Each row is a point on a tangle of strands that fork and nearly touch. The rows are in no order.
Points whose rows are less than 109 apart are linked; no others are.
bonoz: [  2.2  21.1  27.6 -22.6 -14.9  27.5 -21.0  20.1  27.8  -6.5  14.1 -31.0
   5.3 -16.8  44.4 -43.1  15.6  -5.8 -15.2   9.7  11.5   5.9 -26.0  33.7
  27.6  -3.0  -9.7  39.3 -11.3 -37.0  14.8  34.4  27.0   1.9 -24.9]
Pina: [ 22.5 -27.6 -17.8  14.6 -12.5   0.0  14.4 -39.1 -35.3  26.6 -21.6  -3.8
   7.0  -7.9 -24.2   5.3 -31.9   9.4 -24.2  24.6   2.1 -11.1  13.2  -5.9
 -14.5   7.4  -4.1  -5.0  10.6 -12.9  20.0  19.4  -8.8  14.2 -21.8]
Gunak: [ 23.2  24.1  14.1  26.8   0.0  10.7 -34.0  14.4   9.7  -7.7  -7.0  29.7
 -18.9 -10.9  -0.6   5.6  -7.2  -5.2  -8.0   8.5 -10.6 -23.0  17.6 -60.0
 -15.8  -0.6   5.9 -20.3 -26.2  44.5  43.9 -40.7  34.8   8.6 -35.4]
nus: [ 22.0  13.1   2.5  -8.3   2.1  19.2 -11.9 -29.2  18.3  20.3 -48.6  -5.5
  18.8  12.6  34.2 -21.2  -5.8  18.2  35.5   5.2  -9.2  46.5  47.9  42.2
  25.8  -0.4  14.3 -15.2  -9.5  18.2  14.0 -13.5  38.2  -5.2   0.1]
zov: [ 26.5 -38.4 -11.9 -30.1 -45.5  -0.2  -9.6 -26.3 -17.2  -3.9 -50.6 -14.2
  34.1 -10.1  25.7  -4.1 -23.8  -4.6  19.1  22.2 -44.9  -7.1  36.1  65.2
   5.5   6.7 -10.5  -2.8  -6.7  -8.9  36.5   2.6 -14.2   1.5 -47.3]
sunu: [-36.0  29.7   7.3  -9.3  22.0  -3.8 -13.1  33.4  16.9   3.8 -22.7  16.8
 -14.6  16.7  34.0 -26.5  29.5   0.3  42.7 -11.8 -14.1  31.0  12.5   6.9
  22.7  -9.1  17.6  -7.9  -4.6  40.6  10.1 -17.7  18.4 -21.8  30.1]
zefe: [ -9.6  15.0  32.2 -13.4   7.5 -15.7   8.9 -10.1  27.8  -1.6  22.5  36.7
 -27.8  15.2 -16.3  33.0  25.1   6.8  29.5   9.4  50.5  21.6 -48.6   2.8
  -4.2  18.1   8.9  33.3   5.7 -21.6   6.2   7.6 -32.0 -19.9  -7.9]
nakal: [ 13.5 -40.6 -21.7   7.6 -31.0   7.3  10.2 -12.9 -60.8   5.7 -48.8   5.8
   9.5 -10.2 -10.7 -23.7 -37.9  17.6 -26.8  -2.2  -0.7 -24.7  47.0 -26.3
 -19.6  24.7  18.5 -18.4  11.1  14.2  23.2   8.2  -4.2  11.6 -39.0]
Vinef: [  8.2  -0.2 -10.8  -7.1 -13.9   7.5 -42.5  29.6 -24.0 -34.6 -22.9   8.9
  16.4   0.4  22.8   4.1  -9.4  -7.6  23.2 -18.1 -58.3 -20.3  43.7  27.0
   3.3  18.6  -4.2 -12.5  -1.3  31.3 -31.4 -29.5  12.9   3.5  -2.7]
mig: [ 24.0  -5.4 -31.1  57.2  10.0  12.2 -11.8 -24.3 -19.6  28.0 -33.0  -2.3
 -10.5  -0.7  -6.4 -27.6 -31.9  14.2 -20.5  19.7  -9.9 -10.5  51.7 -37.5
 -18.0   7.1  10.8 -24.6  -7.1  39.5 -13.5   2.4  32.0  27.6 -13.2]
poro: [-20.1 -54.9  -1.2   2.0   0.0  -8.2   2.2  13.2 -55.4 -16.0 -21.6  27.9
   3.1 -20.6   4.8  12.3 -15.1   9.4  26.1 -25.8  -6.6 -23.5  29.4  -7.0
 -14.4   5.5  29.0 -15.9  36.3   5.9   1.2  -7.5 -34.3 -15.3  30.1]
fen: [ 19.6  22.4  -1.0 -43.8 -28.6  -0.1  42.5 -16.5  -8.5   6.1  15.5 -21.1
  52.6  25.4 -47.3  31.2  13.3 -13.1 -30.2 -33.1   4.8 -22.0 -13.6 -17.5
  -2.8   5.9 -19.5   4.2  -3.2 -20.2 -16.1 -13.2 -18.5  -0.3  10.2]
foga: [  8.8   9.8  22.1 -16.6 -24.2   2.2 -23.7  18.9  -5.4 -42.6   3.6  14.9
  20.6 -15.8  12.4  24.8   3.1  -4.9  12.4  -0.5 -17.0 -15.4  -4.6   9.0
  -5.3   9.3   3.6  -9.3   2.9  -9.0  28.0  -7.1   6.0 -11.8 -23.0]
Komaz: [-44.3 -30.6 -30.6  27.9  12.4  -1.7   8.0  30.1 -21.2  -9.8 -12.1  16.6
 -32.7  14.9 -10.8 -23.6  12.1   9.4 -18.8  22.9  13.1  -1.6   7.6 -11.5
 -19.4  34.3  -0.2  19.0  18.1  -8.7 -49.6  45.3 -36.7  16.1 -26.1]
kes: [  0.9   7.8  -0.8   9.1  -3.2   0.0   0.4 -12.4  24.0  -9.1   4.2  -5.0
  -5.7  12.9   2.8  -9.3   2.0  24.1   2.7  24.4  24.9  44.9 -15.5  39.1
  -5.8  27.0 -13.1 -18.7  -9.8 -22.5 -36.0  26.1   9.3   5.1 -23.6]
vova: [ -6.6 -22.1   6.7 -43.3  -8.8   8.6  25.4   3.1   0.8 -24.5   9.6 -34.6
  13.5   2.6  13.6 -16.1  12.0  -3.6 -14.9 -15.1  10.4  -2.3 -22.7  41.7
  11.5  12.1   2.8  19.0  14.1 -50.7  -9.5  29.8 -17.1 -13.6  -6.9]
borug: [-15.2  10.7  17.7   3.0 -27.0  -7.1 -13.2  59.0   4.0 -51.8  14.2  23.7
   1.9   3.1  15.2 -19.3  25.1  10.3   7.3  -8.2   6.5  17.4  -5.2  27.1
 -15.0  30.7   6.1 -42.4  -6.4 -19.3 -29.5  13.8  15.4 -12.5 -24.3]
dusug: [-22.5  -2.4  41.7  20.3 -14.2 -11.2 -44.0  50.1  -1.0   2.9  22.8  46.9
 -13.9 -36.9  12.5  24.1  -2.8 -19.5  38.3   5.5 -15.0 -13.1 -38.4 -40.7
 -24.3 -22.9  18.9  26.6   5.7  -1.4  12.2  -8.3 -10.7  -9.6   2.8]
geze: [ 24.8   4.5  11.9 -32.6 -29.6  25.1 -11.2 -11.0  16.6  -2.5   0.5 -45.9
  31.1 -11.6  41.5 -20.0  -3.4 -12.3  -8.3   5.2 -23.0  -8.7  -0.9  68.9
  33.3  -3.0 -16.7  34.7  -8.2 -29.2  17.6  15.0  22.1   4.3 -25.9]
gulas: [-11.6  20.6  47.7  28.7   5.3  -5.2 -34.1  37.1  41.3   3.3  43.8  14.7
 -37.2 -37.0  19.9 -14.5   7.2  -9.2  -2.6  14.0  16.0  22.3 -37.0 -40.9
 -19.1 -39.6   8.7 -23.9 -28.9  -2.5  16.1 -21.5  28.6  -3.1  -4.9]
sekot: [ 29.0   9.1 -26.8  27.3   3.8  -3.6  18.1 -45.0  12.3  26.9  37.8 -40.4
   2.5  -3.7 -26.3  15.6 -17.1  -2.6 -36.7  22.2   4.5  -4.2 -27.3   0.5
   0.0 -33.1 -22.5 -16.9 -11.5 -20.7 -30.6 -13.0  28.2  25.3  26.3]
dimek: [  9.0 -18.0 -51.5  33.2  24.3 -22.0  23.5   8.8 -18.0  -4.4  -2.1  -9.3
 -11.7  15.8 -35.8  14.9 -14.3   1.6   0.6 -22.0 -25.6   0.4  29.9  -8.7
 -17.7  -7.4 -14.4 -37.9   8.7  20.1 -59.8 -15.3 -22.0  17.2  22.7]
kob: [ 31.1  19.5  -1.0 -20.9 -33.5  24.6 -42.5   1.6  -7.9 -14.2 -25.6 -12.7
  41.1   7.3  22.5  -5.2  -5.9 -16.8   0.1 -10.6 -46.2 -25.8  30.6  29.6
  15.5  19.0 -18.5  15.3  -7.6  33.2  -9.5 -16.7  32.9  16.5 -27.8]
Revud: [-28.0 -27.8 -19.1   8.7  15.1   3.6   8.4  13.0 -37.7  -5.7 -29.7  21.8
  -6.3  15.6 -17.2 -22.5   0.2  19.4 -23.3 -20.8  24.6  -9.7  30.8 -30.0
 -21.2  37.5  14.1   8.1  30.9   9.5 -31.1  32.0 -32.0   8.1  -2.8]
Mutud: [ -1.9  42.3   8.9 -20.7  50.2  -3.6  -5.9 -16.0  65.4  11.8   1.8  -6.2
 -33.7  25.0   1.9  18.8  34.3  -8.8  -2.1  22.6  11.7  34.5  -6.8  11.2
  31.2  -3.3 -12.3   8.1 -35.0  26.6  21.5 -22.8   6.8   0.3  -8.0]
baz: [ 18.6  -7.5 -12.0  17.6  -4.2  -1.7  15.8 -47.7   7.2  25.0  38.5 -24.9
  -8.4  -7.9 -24.3  14.7 -14.3   5.2 -27.1  33.4  28.7  -6.7 -43.2   3.1
   1.9  -3.5 -14.1  22.4   3.0 -33.4   0.9  25.7   7.0  12.9   1.5]
Fubi: [ 24.2  42.7  26.2 -38.8  32.7 -10.4  15.5 -42.9  47.2  21.0   7.3   0.9
 -13.0  20.5 -10.1  42.4  26.0  -9.0   7.5  11.0   7.9  20.5 -11.8  22.9
  26.0  -4.2 -10.4  -4.4 -19.6  17.4  43.9 -36.2   3.2  -8.9  -3.5]
bos: [-53.8   0.9  -0.5  -8.4   2.6   0.1 -18.9  83.3  -4.4 -25.8  17.7 -10.8
 -33.5 -29.5  34.7 -39.3  27.1 -37.8   7.9   1.3 -24.1  -7.2 -10.9 -16.9
  18.1 -21.6  10.2 -10.3 -16.1  11.2  13.8 -11.7   7.2 -26.7  17.5]
nofal: [ 33.2  47.8  13.8 -26.8 -13.6  30.8 -13.5  -7.0  11.2  -8.3   0.7 -16.1
  37.3  16.2   1.5 -21.3   5.8 -11.2 -27.0 -21.0  -3.6  -7.1   5.7   6.7
  20.2  17.5 -14.3  21.3  -6.0  10.3  -1.2  10.3  35.9   3.5 -14.6]
bak: [  4.4 -50.4 -46.2  37.6   0.6  -3.2  15.1   6.7 -31.9   9.1  13.4 -36.2
 -13.3 -27.2 -18.9 -14.7 -29.5 -13.5 -47.1   2.3 -24.3 -39.4  20.9 -23.0
  -8.0 -32.8 -12.1   1.5  10.4  -5.0 -21.2  12.8  11.4  18.9  15.0]
fisu: [-37.3  -8.4 -11.0  23.1  29.8  -1.7  -6.2  23.6  -4.8   7.6 -17.9  22.8
  -1.5  17.8  15.5 -25.8  10.6  10.2  22.8 -12.6 -15.7  -7.0  19.0  10.2
   8.8  10.1   3.9  37.3  14.4  20.9 -54.7  12.3 -18.4   7.5  36.3]
Nozoz: [ 15.8  19.5 -21.8  28.1  25.8  -9.8  21.2 -21.5  15.8  14.3  36.5 -26.3
  -6.0   6.0 -23.0  13.7  -2.6 -12.8 -33.2  -7.4   4.9 -19.9 -15.4 -32.3
   1.4 -35.2 -18.7 -16.4 -14.1   7.3 -41.5 -17.9  16.9  16.8  44.8]
pir: [ 29.0  -2.1 -20.6  32.2  -6.2  17.7 -10.6 -24.9 -31.5  32.3 -45.3   1.6
  18.3   9.9   7.6 -13.7 -22.4  -1.1   0.4   7.0 -39.1 -19.0  58.3  -4.2
   1.9   5.1  -1.6  11.3   1.1  34.4 -14.7  -7.6  14.4  32.4 -12.7]
Kuga: [-40.1 -44.2 -32.6  -3.2   6.4  -1.3  27.9  12.7 -10.5  -2.3  -1.1 -11.4
 -37.4  12.0  -0.9 -14.7   9.3   0.2 -11.7  35.8  27.8   7.8 -10.1  23.7
   6.0  15.8 -11.5  48.7  14.7 -25.1 -26.0  49.7 -48.5   3.4 -28.1]
Lek: [ 24.3  24.9  -4.2 -11.6  -1.7  26.2  -6.4  -2.6   3.8   0.6 -17.1 -17.6
  24.4  -7.4  22.2 -29.2 -17.8   5.7   2.3 -24.4 -13.7  12.4  26.9   5.3
  19.7  -7.6  16.1 -37.4 -13.4  22.4   8.0 -27.5  44.9 -15.1  18.0]
goga: [  3.8 -10.3   3.9 -15.0  -3.4  11.6  15.5 -61.9 -11.4  32.0 -17.5  -2.6
   3.5   7.4  -6.9  -9.5 -17.0  33.1  10.4  -0.4  51.0  35.1 -11.9   8.8
   6.1  13.5  16.8   6.1  22.3 -30.6   9.3  31.4  -6.5 -10.3  11.1]
bovek: [  2.6  27.7   0.2  -0.2   3.4  20.0 -17.6  20.7  33.5  -8.3   2.9 -25.5
 -10.9   1.2  23.9 -23.7  12.7 -17.7 -28.4  31.0  -0.4   7.5  -6.2  22.2
  11.2   4.5 -23.7  22.9 -28.3  -1.1  16.9  29.2  20.1  18.4 -53.5]
zosi: [ 12.7  17.0  18.8  -3.0  -2.6   0.9 -16.4  10.1  13.4 -17.6   9.6   2.6
  -6.7 -27.1   5.0  14.6  -4.0  -3.7  -4.3   5.7 -12.8  -8.0   1.5 -13.3
  -7.9 -26.6   4.8 -29.2 -19.3   4.9  52.8 -33.4  20.6  -9.6  -8.1]
lako: [-11.2   4.2 -31.3  -6.7  17.3  -1.6 -25.1  40.0   3.9 -34.0 -16.5 -15.2
  -7.0  -3.5  35.8   9.6   8.2 -21.7  35.8   4.1 -64.4  -7.3  32.5  39.5
  23.6  -2.6 -11.3   0.1  -8.8  30.9 -28.2 -26.1  -3.4  -0.8   6.2]
tibog: [ 13.2  -6.6  -4.5  15.9  -5.5  20.9  -9.2 -39.5 -16.2  46.4 -39.8   8.1
  25.0  17.3  10.7 -20.6 -16.1   3.3   2.1  -3.4 -13.3 -17.6  43.0  -0.3
  24.7  11.8   3.0  45.8  13.4  26.0  -5.9   9.6   5.9  23.9   7.8]
sol: [-46.7 -30.1  16.1  47.5   4.7 -21.2  -6.7  32.7 -10.1  33.8  21.1  25.1
 -36.3 -18.9   2.7 -13.6 -10.8   5.7   8.3  -0.8  11.6  15.5 -40.0 -49.9
 -23.3 -31.7  10.8  34.2   7.7  12.2  -0.2  22.1 -17.3  12.7  16.7]
bok: [-33.4  -1.6  10.8  10.8  15.6  -4.0 -14.5  29.2  -2.7  -8.7  -6.2  48.5
   5.1  25.1  -5.1  11.8  20.3   0.8  29.1 -11.4  -5.8 -22.2  -2.8   5.1
  -5.7  30.0   3.6  62.9  23.7   9.9 -25.8   7.7 -32.0   2.7   2.1]
dativ: [ 17.7  42.3  13.4 -14.7   4.5  13.1  16.7 -15.4  24.5 -23.6  32.7 -14.4
  18.7  17.1 -25.4   5.1  16.6   1.3 -33.2 -19.8  39.7  12.0 -27.7 -19.3
 -13.2   7.8 -14.4 -29.7 -10.0 -15.7 -12.4   5.5  26.6 -10.0   3.1]
kaz: [-36.3 -46.3  -4.8   7.1   2.7 -15.0   5.4  36.3 -37.3  -0.9 -13.8  16.5
 -21.8 -18.2  15.4 -17.7   7.7   5.3  16.5   4.2   7.6   3.9   8.3  -4.1
  -7.2  -3.2  27.0  -4.7  16.4 -16.4  10.0  12.6 -22.7 -12.0  13.3]
lof: [-18.0  27.1  11.2  39.4  15.0  12.0 -25.5  11.0  10.8   9.9  -9.7  34.1
 -22.7  15.7 -13.8 -31.5   5.1  21.0 -16.8   8.1  36.2  11.7  -6.5 -58.2
 -29.8  28.9   1.1  11.1  -3.5  22.9 -19.3  29.7  19.2  23.8 -18.2]
finor: [ 18.5   2.0   1.0 -51.1 -28.2  20.6 -18.7  -1.7  -2.8  -9.1 -17.9 -35.6
  35.9   3.2  21.7  -8.5  -1.6 -31.4  -8.0  -4.5 -50.4 -30.0  17.4  53.1
  31.0   6.2 -29.0  43.5   0.7   5.5   4.6   2.4  -2.2   8.2 -21.9]
nom: [ -2.1 -14.3  -2.3 -16.1   6.7  11.6  23.5 -24.3 -25.3  13.4 -25.8  13.1
  12.3  14.4 -16.7 -18.6  -2.3  26.2  -4.3 -31.7  26.6   6.8  18.2 -10.7
  -4.4  24.6  18.4  -5.7  25.0  -4.8 -13.6  30.0 -10.7  -8.1  19.0]
zipu: [ 37.6  41.1  15.9 -11.9 -27.6  10.7   3.7 -35.5  19.3  -2.4  26.7 -14.3
  42.3  24.2 -24.5   7.8  -2.5   5.7 -29.6  -5.9  11.9   2.6 -31.3  12.5
  -1.4  27.5 -21.4  -7.1  -9.1 -23.5 -21.0  20.4  25.2  14.2 -15.5]
bizi: [ 16.1  13.8  -1.4  26.1  12.8   5.6   0.8 -69.4  10.0  61.4 -19.6   3.0
  18.6  17.0  -3.8   0.3 -16.6  14.6  22.3   7.5   8.7  14.0   3.4  -1.6
  27.2  -4.9   3.7  42.9   5.9  24.9  -4.1   6.9  12.4  26.9  34.7]
Ruk: [ -8.9  15.6  32.9 -28.3  27.3 -17.0  19.0 -15.9  30.9  -7.2  38.7  14.7
 -47.6   6.0 -24.1  39.4  25.0   8.0  -3.7   5.9  57.2  17.0 -47.0 -24.6
  -7.6   2.0  -9.6  -1.2  -5.8 -17.1  33.0  -6.7 -21.4 -21.2 -12.3]
kuv: [ -3.0  24.6  26.5  17.9   3.2   5.1  -8.3   9.8   5.4 -12.0  13.6  33.8
  -8.1  10.8 -25.6   9.1  13.2   6.3 -21.1  -1.4  39.4  -4.1 -18.1 -45.4
 -28.9  29.2   6.4   4.2   5.4  -7.9  -1.2  28.4  -1.7   7.2 -24.4]
sopi: [  1.5 -46.1 -24.4 -58.7 -24.3   4.2  28.4   1.5 -35.2 -12.1 -12.4 -59.6
  21.7 -13.9 -10.2 -10.7 -11.0 -20.7 -31.7 -18.0 -29.4 -27.6  14.4  19.6
   9.7 -22.2  -2.7  -9.8  19.8 -20.0  23.2 -11.7 -41.4  -6.9  14.8]
modo: [-11.3  15.3  11.7  -5.5  12.7   5.6 -22.5   1.4  17.3  10.8 -45.5  29.6
   1.1  20.8  36.5 -10.5  14.6  11.6  69.3  10.4 -17.6  36.1  42.0  34.2
  29.4  -0.9  23.2  10.0  -3.1  27.8  16.6 -20.3  18.0 -15.9   6.9]
pogi: [ -6.6  11.3   7.4 -24.8 -14.2 -11.3   1.4  28.8  33.8 -47.7   9.4 -13.2
   6.7  16.7  12.6  -9.4  24.0  12.1  11.2   3.6   1.7  35.2 -20.9  62.4
  -6.1  24.5 -10.6 -35.9 -16.7 -28.7 -24.2  20.0   1.6 -15.7 -31.4]
nutu: [ 26.7  -4.5 -20.1   8.3  12.0 -26.1  -2.1 -22.9  16.9  11.6  -1.5 -12.6
  -3.6  -7.7   7.9  42.2 -12.4  -9.0  22.1  23.8 -46.8   8.1  16.8  40.2
  12.2 -29.9  -6.9 -32.1 -14.3  14.4  21.3 -47.4   3.7   2.8   5.5]
rulig: [ 13.7  -1.2 -30.2  -6.9   9.1 -22.8  -6.0  14.1  22.8 -23.4   6.5 -30.6
   0.8  -2.2   8.4  40.2  -1.7 -31.8  15.4  22.4 -60.4 -17.1   8.2  51.5
  15.6 -12.8 -24.5   4.3 -20.8  21.5  -1.9 -30.0 -18.7   8.0  -8.5]
Botaf: [ 11.9 -26.4   1.5  15.5 -16.1  -6.6   2.9  -4.5 -39.8  -9.0   2.1  23.5
  22.7 -31.1   7.1  35.1 -18.7  13.7  25.8 -16.7 -19.0 -18.5  14.8  10.3
 -16.8  -7.0  19.3 -38.1  20.1 -17.2  -0.7 -14.0 -16.5 -12.4  28.4]
matal: [ 14.9   4.0  23.8  20.9   8.5  12.8 -13.3 -66.5  18.3  54.6 -18.4  12.5
  -5.9   8.0  -0.4  -5.7 -13.1  29.6  27.0  25.4  37.5  54.7  -9.8 -10.8
  12.6   0.9   8.8  18.0   2.2   5.9  23.6  11.9  14.8  12.4   8.7]
Lakon: [ 13.1  40.1  40.3   5.0  -7.6  16.1 -21.2   7.8  40.3 -27.0  51.6   0.7
   4.0 -38.8  13.3 -11.3  -5.2  -1.2 -17.3   0.4  19.6  14.9 -25.7 -21.1
 -11.4 -31.5   6.1 -37.2 -31.2 -19.8  33.5 -28.5  49.8  -5.8   3.9]
sosiz: [-17.1  -8.6  -2.8 -20.5  11.2   1.6  26.4  12.8   7.3 -21.7  27.1 -26.1
  -4.5  -3.8 -16.1   3.1  17.6 -14.0 -26.4  -9.3  15.9 -23.8 -35.6  -8.8
   1.9  -2.4 -14.5  24.1   5.8 -28.1  11.4  23.5 -18.0  -8.5  -7.8]
zatik: [ 25.4  31.6  -1.8 -22.4   1.5 -14.5  29.3 -35.2  -3.7  22.7  -6.6  14.0
  22.0  28.3 -38.0  48.3   8.6  -4.7   3.0 -18.7   3.8 -17.8   1.9 -13.8
   1.6  11.1  -1.1   6.5   7.6  12.7   1.8 -20.2 -14.8   1.6  18.1]
tizin: [ -3.8 -35.9 -42.3  36.5  14.3 -12.7  27.1   2.8 -33.1  -8.7   4.6 -15.3
  -9.4  -6.1 -33.0   1.3 -20.0   6.1 -31.8 -18.5   1.7 -14.4  16.5 -26.7
 -26.5 -10.3  -2.6 -34.6  17.1  -4.5 -48.9  14.6 -14.9   7.2  19.7]
Mup: [ -4.1 -60.5 -33.6  -6.7   1.8  -4.3  27.7   5.4 -35.8   1.0   5.2 -37.7
   0.1 -37.0   0.0 -15.4 -24.4 -10.7 -27.3  -5.2 -19.7 -25.1  13.6   6.7
   1.5 -42.6   2.2 -11.5  16.5 -27.4  24.7   1.7  -9.9  -7.0  19.0]
Pituv: [ 22.7 -48.1  -4.5 -16.2 -51.9 -16.3  -5.1 -16.0 -25.8 -16.7  -9.7  -2.0
  33.0 -28.3   8.0  12.2 -32.0  10.1   2.4  13.8 -32.1  -4.5  -3.2  49.6
 -13.5   1.1   3.3 -26.3   5.6 -41.3  42.5   0.4 -22.2 -11.4 -25.8]
Nedek: [  9.7 -23.4 -28.7 -18.3 -29.2  13.7   1.2  10.5 -46.7 -18.4 -36.3  -6.8
  19.4 -18.1  -5.0 -11.6 -27.8  -3.6 -24.2 -18.8 -24.3 -35.0  46.2 -22.8
  -5.6   6.3  12.8 -27.1  -2.1  21.4  19.8 -18.1   2.5  -2.1 -15.5]
Kiv: [ 25.6  39.9  21.2 -42.1  -2.4  -3.5  18.1 -37.6  10.5  14.7  -6.0  15.7
  21.2  18.6 -22.1  41.7  11.2   2.4   6.6 -22.7   5.7   2.7   7.3  -4.3
   6.5  -1.8   2.6 -21.7   2.0   8.3  42.6 -32.3  10.3 -19.4  19.3]
Sogip: [  8.0  29.1   0.3  -0.2  26.0  -2.6  34.7 -26.4  22.0  -4.0  45.7 -15.9
   4.8  15.4 -30.2  10.0  10.9  -6.2 -17.6 -26.4  38.2   3.5 -30.9 -38.0
  -4.6 -15.9 -19.9 -27.3 -11.3 -13.0 -28.6  -9.1  15.4  -6.9  48.8]
nonad: [-32.3 -18.9  19.9  19.6 -11.9   1.9 -18.7  14.2 -11.3  14.0 -11.7  16.5
  14.9   7.8  41.1 -38.4   5.5  16.3  31.6 -16.5  -1.6  13.2   1.9  36.0
  13.4   6.9  12.0  38.2  20.7  -0.4 -39.3  20.0  -2.0  13.4  34.1]
lomu: [-25.3  -3.9  42.5  16.7 -12.6 -14.2 -35.2  39.5  -2.2   2.9  -1.3  73.7
  -9.1  -9.4   5.2  27.3   8.7  -0.8  51.3  10.3  -7.3  -1.4  -6.2 -13.1
 -17.7  22.0  21.7  31.9  21.8  -3.5   0.9  -1.4 -20.5  -8.7 -21.3]
dati: [ -2.8   6.1  -6.1   8.0   9.7 -10.3   8.6  20.8  -2.4 -27.2  33.6  -0.1
  -3.0 -10.4 -14.5  38.4   7.5 -31.5 -15.8  -5.0 -10.2 -49.8 -20.2 -27.4
  -9.2 -17.0 -16.9  14.9  -0.5   0.4   8.3  -2.5 -16.3  -5.9  -5.2]
vev: [ 11.7 -10.9  -7.6 -58.8 -25.6   5.3  45.2   5.4 -25.5  -9.6  10.6 -52.9
  56.4   7.3 -37.8   2.0  13.2 -26.3 -36.4 -45.8 -10.6 -33.1   0.7 -11.2
   3.8 -11.5 -20.1   3.4   6.9 -26.4  -2.7 -25.9 -31.3  -5.5  20.7]
rezon: [-29.1 -33.8  10.4  14.6  10.5 -16.8   7.1  23.0 -20.8  12.1   1.7  38.0
 -36.8 -15.4  -5.1   5.5  -6.9   7.6  19.9  10.5  34.9   8.9 -18.3 -32.6
 -22.4  -3.1  22.1   5.8  17.2 -20.6  19.6  20.7 -34.2 -14.5   0.9]
Vurit: [ 14.9  11.8 -28.8   2.8  42.8 -23.3  17.1 -15.3  13.1  18.9 -11.3  -2.8
 -15.0  17.0  -4.4  34.0  -5.0  -0.6  32.2 -10.0 -24.8  10.1  32.6  15.4
  14.4 -19.9   7.5 -32.1  -1.6  31.3 -14.6 -44.1  -9.4  -7.2  51.0]
mis: [ -9.1  27.2  45.5 -10.0  15.8  -0.3   5.7 -15.7  17.0 -13.2  23.3  32.2
 -29.8   2.5 -36.0  17.0  13.3  21.1 -15.1 -12.3  68.5  21.0 -29.9 -62.1
 -26.4  16.5  -1.3 -32.5  -3.9  -5.7  22.0   5.5  -1.9 -12.4 -13.9]
raba: [ 17.5 -36.2 -41.2  12.8 -13.1 -15.6  16.6 -54.2   0.8  24.1  -0.2 -27.0
 -12.4   0.7 -32.5  14.1 -27.6  10.9 -30.3  55.2   5.2   8.3 -10.7  19.2
  -7.2   0.5 -27.9  -2.2  -3.9 -12.3   3.3  13.5  -7.9  22.6 -33.9]
dar: [-33.5  -0.8  36.8  41.0  -1.1 -23.8 -28.5  48.2  16.9  17.9  40.1  30.2
 -32.1 -27.3  25.4  12.6  -5.2 -14.5  26.8  10.5  -1.7  12.9 -51.6 -37.4
 -16.6 -46.2  14.2  11.6  -8.3   7.4   4.4  -2.4  -0.3   1.9  13.0]
mutab: [-46.2 -24.6 -11.0  -2.5   9.1  -9.7  33.0  14.0  -1.8  -5.7  24.8  -2.1
 -40.4  11.1  -6.5 -11.2  24.2   6.0   8.4  29.5  48.8  23.4 -51.8   5.9
   0.2  19.4   7.5  41.2  13.2 -32.8 -28.7  40.7 -39.1 -18.4 -17.6]
zol: [ -6.1  -7.9  19.5  10.9  -2.8  -3.1  -0.5   3.0   7.2  -3.4  22.5   0.8
   7.8  -7.6  22.1 -16.0  11.2  17.6  19.5  -7.3  19.6  13.8 -29.6  26.4
   7.5   8.8  10.6  13.7   3.5 -35.3 -22.7  26.3   2.0  -7.9  19.7]
funa: [ -7.4  25.8   6.4  -3.0  19.7  13.9 -15.5   7.3  39.1  10.4 -19.0  -0.5
 -25.8  11.9  18.4 -19.7  14.6  -6.2 -12.5  31.6  19.4  27.3   5.7  -2.7
   9.4   3.1  -9.7  19.7 -18.1  14.5  18.8  15.4  17.1   6.8 -34.1]
Demig: [ 16.1  20.9  -7.6  32.6   2.3   8.4  -9.7  -1.2  -1.9  -7.0 -15.5  19.2
 -10.8   0.4 -12.4 -11.3 -12.6   7.4 -26.5  -0.3   5.0 -14.8  31.0 -56.3
 -19.4   9.9   8.2 -48.3 -25.9  45.9  14.2 -27.6  34.9  11.8 -26.2]
Gil: [-25.9   8.6   5.8  11.4  24.5 -12.1  19.7  -1.9  20.1   2.0  35.4  10.5
 -28.7  22.7 -14.1   5.5  28.1   7.3  19.3   4.6  46.9  15.2 -64.2 -13.6
  -3.6   7.2   1.8  51.8   4.8  -7.6 -25.8  20.0 -24.5  -5.7  19.2]
fem: [ 13.9  35.8 -15.3 -21.2  22.2   1.8   6.5   8.1  15.3  -2.9 -17.5 -18.8
   9.7  18.2   0.9   5.3   3.9  -6.4  10.0 -40.3 -17.4  13.3  43.6 -12.1
   9.5 -14.5   1.1 -55.1 -12.2  43.3  -1.8 -52.1  17.9 -17.8  37.1]
rav: [-57.0  24.0  14.1 -15.8  19.8 -11.5 -11.6  60.2  15.2 -10.4   8.4   1.6
 -29.3   0.7  27.0 -23.7  42.4 -23.5  29.6 -22.9  -8.2  12.0 -23.5 -20.7
  16.2 -30.9  10.4   2.2  -5.5  31.7  23.2 -18.3   0.1 -30.9  43.5]
konu: [ 20.3 -50.9 -13.7  11.9 -44.9 -10.1   7.0 -26.6 -48.9   3.4   5.1  -1.2
  38.7 -38.2  -1.3  20.1 -39.4  12.4   5.3   2.5 -32.3 -24.2  11.3  30.0
  -8.1 -20.0  15.9 -31.8  18.4 -41.3  13.2 -18.1 -12.8  -1.4  17.8]

A fork is a point with three links. Follow the links from the first point to the second and name the forks in between, in order.
zov; Demig => dar zosi
Pina; rulig => kob
konu; dusug => dar
dar; Kuga => zosi
kes; bizi => zol dar zosi
lomu; vova => zol
Lakon; kes => dar zol
tibog; Botaf => zosi dar

Follow the links from the first point to the second, and from the first to the third. Name the last point that the two ways share.
geze; dativ; Vurit => kob
bizi; Botaf; vova => dar
Nozoz; lako; vev => kob
zov; Demig; vova => dar
poro; dati; borug => zol

A fork is a point with three links, a tip a point with one. Leave the first point through the second and follow the links. Name the first fork or tip that comes.
Pituv; konu => dar
sekot; Nozoz => kob
Kuga; mutab => lof
Vinef; lako => bos
rezon; kaz => zov
kob; nofal => Nedek
Gil; mutab => zosi

Name the points in between on the shortest way along the links from the first point to the second, in order.
Mup; lako => sopi vev fen zatik Kiv Fubi Mutud funa bovek bonoz geze finor kob Vinef
Lek; Vinef => fem Vurit nutu rulig lako
mis; nom => Ruk zefe Gil mutab Kuga Komaz Revud
borug; poro => pogi kes zol nonad fisu bok lomu dusug dar sol rezon kaz
baz; modo => sekot Nozoz Sogip dativ zipu nofal kob Vinef lako rulig nutu Vurit fem Lek nus
Botaf; matal => poro kaz rezon sol dar gulas Lakon zosi Gunak Demig mig pir tibog bizi
